Points on a hilly landscape, in no order, each with its height.
From any point a ball takes the steepest step (drop divided by distance) to one of its 2 nearest points. It stops when none of these is lower. Distance is the straight distance between rows; heights are no part of it.
bebu: [130 144 123  71 114 140 168 103 129 174 137 150 149 139 185 162 130 115
 149 135 110  60 145  84 136 141  97]  height 624
kur: [ 78 130  86 158 176 142 168 129 140 168 115 132 129 162  89 128 127 106
 139 155 149  99 144 134 139  94  96]  height 447
vuli: [ 98 168 109  72 116 126 168 129 144 185 125 149 131 147 139 131 122 136
 143 122 110  80 157 110 117 112 128]  height 599
teti: [ 97 175 138 118 118  99  95 149  98 134 104  95 166 116 118 102  82 127
 143 155  91  93  90 196  82 117 161]  height 128
fofet: [115 152  83 139 183 204 134 115  99 115 113  99 166 190 103 137 107  72
  70  92 172 131 170  86 169 140  80]  height 364
vidi: [155  82 151 140  86 117  95 142 118 111 135 121  91  95 128 144  89 170
 157 139 134 179  90 180  90 118 144]  height 233
Nez: [ 99 123  85 157 121 124 164 120 163 137 111 147 103 115 133 138 140 125
 145 137 156 125 173 101 166 159 133]  height 357
vez: [161  76 140 167 134 154 103 123 142  74 165  96  85  98 127 149 152 136
 119 128 147 195  98 158 125 122 142]  height 723
von: [132  91 137 137  92 118 158 111 194 166 163 142 114  92 170 128 150 153
 179 149 117 125 120 116 134 109 134]  height 242
Foluf: [ 94 167  79  91 156 128 110 135  93 122 104  89 139  53 148 128  97  75
 133 120 156 138 184  83 112 171  72]  height 392
kip: [136 135 180 106 198 101 126 136 124  96 120 195 155  98 117 130 157 142
 102  94 101 116 135 128 127 124 101]  height 426
pef: [ 93 122 167  97 125 164 144 119 116 174  78 168 162 152 103 136 174 106
 171 151 114 102 125 138  94  97 145]  height 535
Givu: [118 101 153 124 129 189 139 103  98 127  72 186 145 185 106 152 216 118
 145 122 135 109 125 127 158 107 165]  height 546
lumi: [116  92 108 168 117 111 107 113 172 125 157 116  99  76 181 108 153 129
 131 145 136 156 121 115 167 147 130]  height 290
panu: [142 105 138 196 172 110 163 156 178  83 125 172  88 118  75 131 115 147
  88 102 160 159 140 150 146 142  99]  height 565
Pud: [127 197  94 132 125  68 157 148 133 182 107 151 101 172  69 117  73 171
  76  79 133  90 145 136 151 119 133]  height 270
datod: [120 210  95 134 164  63 119 144 110 159 134 122 124 146  75  85  70 143
  63  84 125  99 141 128 153 147 117]  height 406
lag: [173 153 145 111 104 102  83 160  94  71 118  78 111  87 141 132  60 113
 114 107 118 154 118 128  82 164 133]  height 487
kapin: [102 134  82 157 157 158 126 125 109 100 110  86 129 140 126 118 122  66
  96 125 159 139 166  79 156 152  94]  height 385
Ruzod: [137 192 120 122 152  87 103 133 115  99 141 110 132 139 117  97  57 114
  68 101 119  94 130  99 133 159 101]  height 509
Busi: [128 144 108  53  99 151 114 111  97 132 124  91 143  99 191 149 106  92
 148 150 121 130 141  85 100 181 125]  height 489
Dom: [129 152 166  67 136 138 126 133  78 112  77 176 149 123 143 152 161 148
 150  91 120 139 151 131 110 117 123]  height 568
muvif: [106  94 147 157 154 120 102 129 121 111 112 130 137  47 120 116 164 109
 173 180 125 171 126 162 110 139 123]  height 408
sapo: [105  95  93 169  56 100 141 111 150 150 113 114 102 103 167 102  98 116
 179 194 129  75 131 113 142 162 156]  height 136
sibar: [122  75 118 186  82 123 178 109 197 166 149 141 113 115 161 100 132 128
 180 186 126  96 124 120 140 136 135]  height 192
veb: [109  82 179 159 122 120 107 148  98 100  93 161 141  61  84 138 156 138
 170 160 111 177 107 202  76 121 131]  height 349
ves: [144  91 112 127  76 143 147 131 173 198 154 122  95 143 164 130 159 166
 173 145 140 133 107 155 123  95 139]  height 283
koriv: [155 119  80 139  54 190  92  96 124 162 133  78 129 182 155 115 191 132
 112 147 139 158  89 137 175 114 178]  height 350
kame: [129 139 148 118 135 128  98 151  93 126  91 113 145 154  83 120  92 152
 116 124 115 124  84 201  90 100 162]  height 234
luner: [165 155 136  68 120 136 145 112 129 125 134 147 135 151 174 153 131 109
 122  89 115 105 144  73 138 137 112]  height 618
mumo: [159  79 205 131 125 124 162 122 121  77 118 155 147  75 165 141 129 107
 136 129 116 126 131 101  86 173  92]  height 663
ralu: [111 163 170  93 191  63  88 150 124 100 144 155 149  83  89 112 130 156
 108  89  86 148 134 150 113  97 115]  height 286
fof: [119 108 100 138  42 106 139 120 136 163 114 103 116 149 160 111  62 135
 171 181 124  74 108 151  97 147 165]  height 87
Vavat: [ 99 109 128 150 131 172 109 107  91 105  69 150 131 156  95 132 196  98
 151 152 150 135 139 137 166 142 184]  height 569
dizu: [172 159 123 113 158 166 140 122 101 124 126 171 115 208  96 140 158 167
  71  69 128 127 125 126 168 106 137]  height 263
rilo: [ 83 160 159  84 135 141 106 123 111 163 102 167 167 136 101 143 169 149
 150 126 101 126 124 173  97  88 164]  height 584
Zolan: [141 126 102 189 105 122  48 120 117  74 148  90  93 106 128  94 133 112
  76 130 149 187 113 148 179 147 187]  height 496
rin: [108 132 123 101 193 137 159 148 130 139 185  93 155 107 135 136 106 106
 127 129 100 121 128 106 113 109  56]  height 525
tas: [140 114  93 151  81 154  98  92 168 128 176  95 137 139 173  92 176 132
 105 146 133 135  83 139 182 118 173]  height 369
Sif: [118 117 127 147 151 116 136 129 149  91 140 189 104 113 119 143 168 140
 114 106 150 161 158 107 165 113 122]  height 619
lunot: [115 116  94 123 110 106 203 158 167 173 143 114 105 122 131 145  68 133
 178 155 147 112 137 111  94 119  74]  height 548
Rofum: [122  84 118 153 125 119  83 143 117 101 146  66 135  84 130 117  98 115
 146 189 125 164  90 141  92 139 134]  height 442
mefi: [116 146 115 153 162 111  97 116 131  85 149  94 162 124 118  93  98  76
  80 138 115 106 131  88 143 143 124]  height 553
Dufal: [124  57 183 159 133 119 174 107 154 115 141 150 160 109 157 120 160  85
 153 171 117  79 127  89 136 147  77]  height 688
lito: [139 113 135 133 102 168 117 137 103 138 102 105 115 175 111 147 116 164
 162 144 122 135  86 181  92 101 162]  height 287
Salar: [158 109 167 132  76 131 148 140 145 142 130 125 135 170 127 142 123 158
 147 125 112 123  94 168  96 108 141]  height 316
tibif: [ 74 126  74 154 155 160 185 121 155 160 106 139 117 168 114 149 133 120
 153 141 173 120 183  92 167 117 104]  height 404
non: [130 171 145 117 159  82 118 139 134 164 167 146 105 143 102 100 127 177
  72  89 106 122 123 101 170  98 125]  height 508
Tateb: [137  63 160 163 147 189 153 123 143 118 139 127 130 123 136 145 198 109
 158 161 161 167 138  86 167 124  92]  height 708
mebu: [157 125 128  97 124 180 112 125 135 142 152 116 126 176 131 146 189 175
 126 101 121 157  89 146 146  77 163]  height 288
kono: [ 90  95 142 130 165 154 155 135 129 166 129 133 143 142 109 136 162 120
 162 147 131 114 125 147 104  88 119]  height 491
maku: [162 152 119 161 151 128  27 122 118  79 171  87 110 100 107  93 123 149
  80 130 111 191  88 150 166 105 180]  height 512
vobo: [117 192 153  73 177 136  86 130  79 129 105 141 163 147  94 140 166 149
 114  93  93 144 109 162 129  81 170]  height 633
poz: [141 144  66 125  60 100 136 140 143 142 126  86  95 148 146 126  55 144
 162 151 160 114 126 152 106 144 142]  height 135
mupe: [111 160 108 145 143  70  90 123 170 126 171 124 117  87 148  80 127 113
  83 117 105 101 140  98 185 137 151]  height 604
lasav: [128 124 126 157 136 103 176 157 160 134 117 133 115 145  69 129  92 152
 123 116 143 127 132 164 108 109 116]  height 519
modof: [137 107  86 164  99 113 136 108 192 124 149 113  80 113 161 105 162 138
 133 136 165 150 163  98 201 149 135]  height 318
Nonev: [141  85 171 152 144 116 186 130 137 103 109 157 161 106 141 139 127  95
 135 148 139  89 136  91 100 155  50]  height 676
Gabub: [119 138 134 167 159  95 160 166 152 110 128 180  91 101  98 123 118 170
 120  95 154 160 186 134 147 126 102]  height 591
pem: [119 166  75 112 111 138 189 134 121 179  92 157 117 192 109 160 119 151
 126 101 167 131 172 122 144 114 129]  height 25
refi: [136 103 138 176  86 170  99 102  80  64  78 184 115 135 103 136 184  98
 118 124 139 148 139 132 160 171 180]  height 588
Zab: [139 142 157  97 179 100 141 155 131 106 165  97 131 100 126 134  72 122
 126 101 102 117 115 128  71 129  57]  height 494
giz: [ 92 134  79  85  72 124 108 125 120 152 117  88 125 105 170 126 130  99
 184 166 125 101 141 105 113 161 157]  height 507
Reror: [109 147 152 152 175  95  70 109 145  90 175 119 167  83 137  69 137  96
  66 142  87 105 125  94 160 132 144]  height 576
lurof: [126 106 141 180  74 120  65 111 102  60  82 168 128 102 113 122 162 105
 118 145 120 140 130 162 143 162 199]  height 605
paz: [119  77 175 112 157 171 118 121 115 119  99 171 170 114 117 134 207 137
 162 135  99 150 127 157 116 123 141]  height 490
sasi: [144  66 147 154 113 157 135 133 153 121 158 125 107 113 136 152 183 143
 162 153 134 188 112 136 144 116 126]  height 716
firot: [152 118 145 136 130  99  67 151 110  72 152  61 120  79 122 112  72 116
 111 143 113 156  83 168  75 129 122]  height 461
pafo: [100 163  58 121 134 146 101 121 116 102 111  73 123  94 153 119  99  69
  98 120 151 127 201  56 142 193  98]  height 353
vetur: [120 165 157  98 184  66  94 135 154 146 185 152 130  87 120  99 121 174
  94 100  93 150 128 116 145  96 119]  height 430
fodob: [135 160 119  91 175 132 122 129 136 173 188 115 129 162 138 125 110 141
  74  92 108 117 121 103 173 101 107]  height 555
vur: [143 102 134 150 123 121 125 119 122  67 111 156 117 119 130 124 148 118
 111 111 136 129 147 118 152 148 126]  height 637
voseg: [105  91 189 112 168 134 129 133 117 111 113 150 164  66 112 143 185  92
 179 154 115 144 141 138  93 143 102]  height 449
Zoz: [140 182 100 115 135 110 161 142 124 148 128 134 108 156 107 140  82 152
 116  99 140 128 149 110 157 122 120]  height 152
folom: [167 101 196 142 142 109 116 110 125  60 133 144 147 111 142 132 148 107
 110 116 104 141 117 116 120 156 123]  height 651
gebel: [165 127  97 171  75 117 122 109 159 160 182 102 116 173 151 100 163 164
  88 124 114 125  63 134 178 102 151]  height 386
pamom: [130 109 123 116  89 202  89 102 111 134 121 114 126 164 124 138 201 136
 141 149 124 177  99 160 144 104 184]  height 321
Nuzo: [146 132 138 116 185 191 162 113  90 121  91 132 166 190 117 174 116  69
  96  95 158 109 162  87 156 144  66]  height 337
kudap: [128 119 115 130  95 133  72 133  58  90  86  65 141 112 127 114 104 105
 152 151 153 139 107 148  92 167 165]  height 462
mafe: [166 151 176  66 117 140 137 108  88 102  85 165 164 157 152 177 158 106
 126  88 133 122 132  96 121 138 127]  height 600
Bug: [127  59 155 147 133 156 191 104 152 133 150 140 134 117 171 142 161 107
 168 164 143 134 153  83 152 156  81]  height 699
Luki: [156 154 127 117 148 179 151 110 108 116 109 161 131 213 103 158 143 101
  84  81 177 127 148  99 174 134 104]  height 308
zub: [106 164  84 132  88  67  79 115 155 163 172 112 121 111 158  78  95 131
  97 139 104 106 113 118 174 142 176]  height 621
biv: [123 140 103  81 102 117 188 134 154 204 159 113 119 120 159 159  94 152
 168 148 110  81 130 128  81 118 110]  height 570
lifor: [114 180 115 140 115  98  85 144 124 135 137 101 139 122 112 113  92 145
 108 127 127 102 108 151 123 118 169]  height 243
rodip: [111 120 120 142 157 132 194 146 116 171  95 129 120 175  64 137  95 118
 143 130 161  91 136 176  95  97 106]  height 488
fev: [140 135 157 134 133 137 167 126 138 160 120 191 116 205  99 139 141 168
  95  91 123 106 133 149 145  79 145]  height 204
fubi: [122 103 174 118 141 170 114 104 127 130 128 188 147 174 131 145 210 137
 140 126 105 136 106 148 154  93 174]  height 522
bol: [144 117 117 107  70 104 118 163 119 136 118 113  81 107 152 142  77 164
 180 131 134 138 113 156  76 137 152]  height 188
dut: [141  98 161 168 171 111 158 158 145  88 118 176 120 147  73 135 129 157
  90  97 139 130 119 161 112 109 119]  height 545
mami: [146 155 198  89 147 108 111 143 100 102  83 196 176 111 110 135 144 144
 115  78  96 122 131 148  76 116 126]  height 505
ton: [160 133 120  87  91 148  82 113  59 106 107  70 141 108 183 131 105  71
 144 152 150 147 133 104  92 168 150]  height 477
det: [140 154 123 109 171 111 125 162 131  94 160  96 124  49 138 128  76 119
 116 120 125 152 163  93  82 155  57]  height 456
dovo: [108 110 109 138 132 133 220 161 134 176 102 129 114 158 100 154  77 133
 173 129 168 104 149 135  77 133  62]  height 521
Fivu: [132 162 102  90  94 100 155 125 152 199 175 107 116 157 166 119  78 158
 138 114  83  78  98 126 105 120 128]  height 589
kikap: [138 146 104  94 131 125 106 137 114 103 122  82 101  38 168 129  85  86
 120 122 127 170 182  72  94 178  76]  height 425
raz: [138 146  90 137  71  78 133 127 170 172 175 105 114 125 169 105  90 164
 129 133 119  85 102 122 137 135 155]  height 603
vime: [137 131 108 159 106 123  65 106 103  69 110  90 124 109 141 102 108 108
 113 143 144 150 116 126 125 169 167]  height 479
lun: [118 135 102  97 160 151 136 118 136 138 171  97 137 161 131 116 107 109
 106 125 130 112 115 100 124 126  92]  height 547
Dez: [132 102 182 125 114 119  99 144 101  98 124 115 155  84 109 135 121 155
 167 146 118 162  78 199  62 102 142]  height 285
liv: [117 160 106 128 128 126 189 113 146 202 111 168 122 225 101 131 122 158
 111 107 130  78 154 146 129  96 133]  height 137
Lume: [140 125 136  90 124 149 156 130 159 180 141 124 108 173 124 151 150 168
 143 128 111 139 100 143 109  73 143]  height 319

For each start below, name the point where the ball stops.
Nonev | rodip
refi | fof
lun | pafo
kono | fof
Reror | pem
fofet | pem

Call two points neighbours if one is among the 2 nearest of the other. Go from one point of each pair to the other, from neighbour to neighbour, staying as low as possible. Name the highest point that can't be avoided.
mebu, teti | Lume
rodip, ralu | zub
ralu, pem | fodob
pafo, pem | kapin
